A landscape with many peaks, sampled at points; each row gives a point and its height.
A climber steps from a point to the highest of its 6 nearest points, and stops where none of them is higher. Distance is the straight distance between rows; heights are no part of it.
<22>: [-53, 15, -34, 12, 56, 8, 63, -10]  (h 64.0)
<273>: [9, 12, -10, -42, -3, 27, 12, -54]  (h 45.7)
<46>: [1, 19, -13, -15, 1, -12, -55, 4]  (h 55.8)
<286>: [-68, 8, -29, -16, 41, 7, 18, 6]  (h 39.3)
<73>: [3, 7, -4, 7, 3, -29, -65, 35]  (h 62.6)
<186>: [-81, 1, -27, -11, 42, 15, 38, 14]  (h 61.0)
<562>: [50, -2, 16, 12, -30, -17, -42, 16]  (h 52.0)
<250>: [61, -37, 45, 38, -45, -23, 7, 28]  (h 11.7)
<310>: [-10, 16, -17, -24, 5, -1, -45, -2]  (h 53.2)
<117>: [-4, 17, -37, -12, 47, 4, 51, -49]  (h 38.4)
<43>: [4, 17, -22, -40, 14, 17, 16, -50]  (h 48.9)
<257>: [-8, 19, -22, -34, 7, 6, -32, -20]  (h 52.6)
<8>: [-35, 17, -21, -13, 13, -11, -49, 21]  (h 56.3)
<471>: [41, 2, 26, -6, -46, 13, -31, -10]  (h 38.9)
<458>: [-74, 5, -25, -19, 32, 13, -4, 16]  (h 53.0)
<561>: [64, -38, 27, 30, -25, -43, -13, 31]  (h 28.2)
<357>: [-67, 3, -31, 17, 53, 18, 70, 17]  (h 63.1)
<21>: [46, -2, 44, 21, -66, 13, -17, 6]  (h 23.8)
<507>: [-57, 8, -12, -9, 17, -2, -44, 27]  (h 56.5)
<378>: [-40, 12, -40, 23, 62, 3, 65, -16]  (h 38.5)
<212>: [-45, 13, -40, 8, 57, 4, 59, -17]  (h 43.0)
<564>: [-12, 19, -32, -37, 24, 5, -3, -31]  (h 51.9)
<486>: [50, -3, 36, 19, -54, -3, -20, 12]  (h 64.8)
<222>: [55, -9, 13, 18, -24, -29, -42, 28]  (h 49.3)
<333>: [27, 15, 5, -28, -30, 22, -31, -23]  (h 49.9)
<72>: [33, 13, 5, -7, -22, 1, -45, -2]  (h 54.5)
<495>: [-42, 16, -31, -29, 24, 3, -19, -10]  (h 60.7)
<416>: [26, 8, -3, 2, -10, -24, -58, 19]  (h 58.1)
<213>: [48, -72, 54, 32, -32, -38, 40, 26]  (h 13.9)
<175>: [-29, 18, -22, 76, 69, 11, 76, -2]  (h 10.7)
<37>: [17, 10, 7, -43, -16, 38, 12, -51]  (h 47.3)
<106>: [62, -30, 20, 33, -12, -52, -28, 37]  (h 15.2)
<274>: [-29, 10, -10, 2, 10, -16, -65, 40]  (h 58.4)
<18>: [60, -58, 48, 35, -36, -34, 18, 32]  (h 14.2)
<484>: [-50, 16, -30, -27, 21, 2, -23, 4]  (h 63.4)
<573>: [-24, 18, -40, 16, 62, 1, 62, -31]  (h 41.3)
<526>: [-41, 15, -39, -15, 46, 5, 37, -26]  (h 48.6)
<23>: [-55, 15, -36, -23, 39, 6, 16, -13]  (h 61.6)
<2>: [-87, 3, -11, -14, 21, 15, -14, 36]  (h 54.9)
<409>: [57, -72, 45, 21, -23, -48, 27, 30]  (h 16.2)
<216>: [17, 18, 45, -5, -63, 51, -4, -28]  (h 40.2)
<44>: [34, 13, 8, -14, -29, 12, -36, -10]  (h 52.4)
<227>: [8, 19, -14, -41, -4, 17, -14, -33]  (h 51.8)
<429>: [51, -41, 55, 41, -56, -20, 21, 24]  (h 3.2)
<394>: [40, -1, 52, 25, -70, 25, -10, 1]  (h 19.6)
<112>: [-49, 10, -24, 46, 60, 9, 77, 6]  (h 21.2)
<329>: [37, 9, 35, -2, -59, 31, -20, -13]  (h 33.7)
<345>: [35, -84, 64, 17, -24, -39, 55, 23]  (h 14.1)
<385>: [25, 13, 25, -25, -44, 40, -11, -37]  (h 44.4)

For each start below, name the point where the climber stops.
<345> => <486>
<409> => <486>
<213> => <486>
<43> => <484>

Call two points neighbours if one is among the 6 nearest of the other. Go from one point of each pair to the other, from neighbour to neighbour, staying as high as possible. Name the lowest point that can't be avoided.
<486> and <484> => <562>
<73> and <22> => <507>
<484> and <22> => <186>
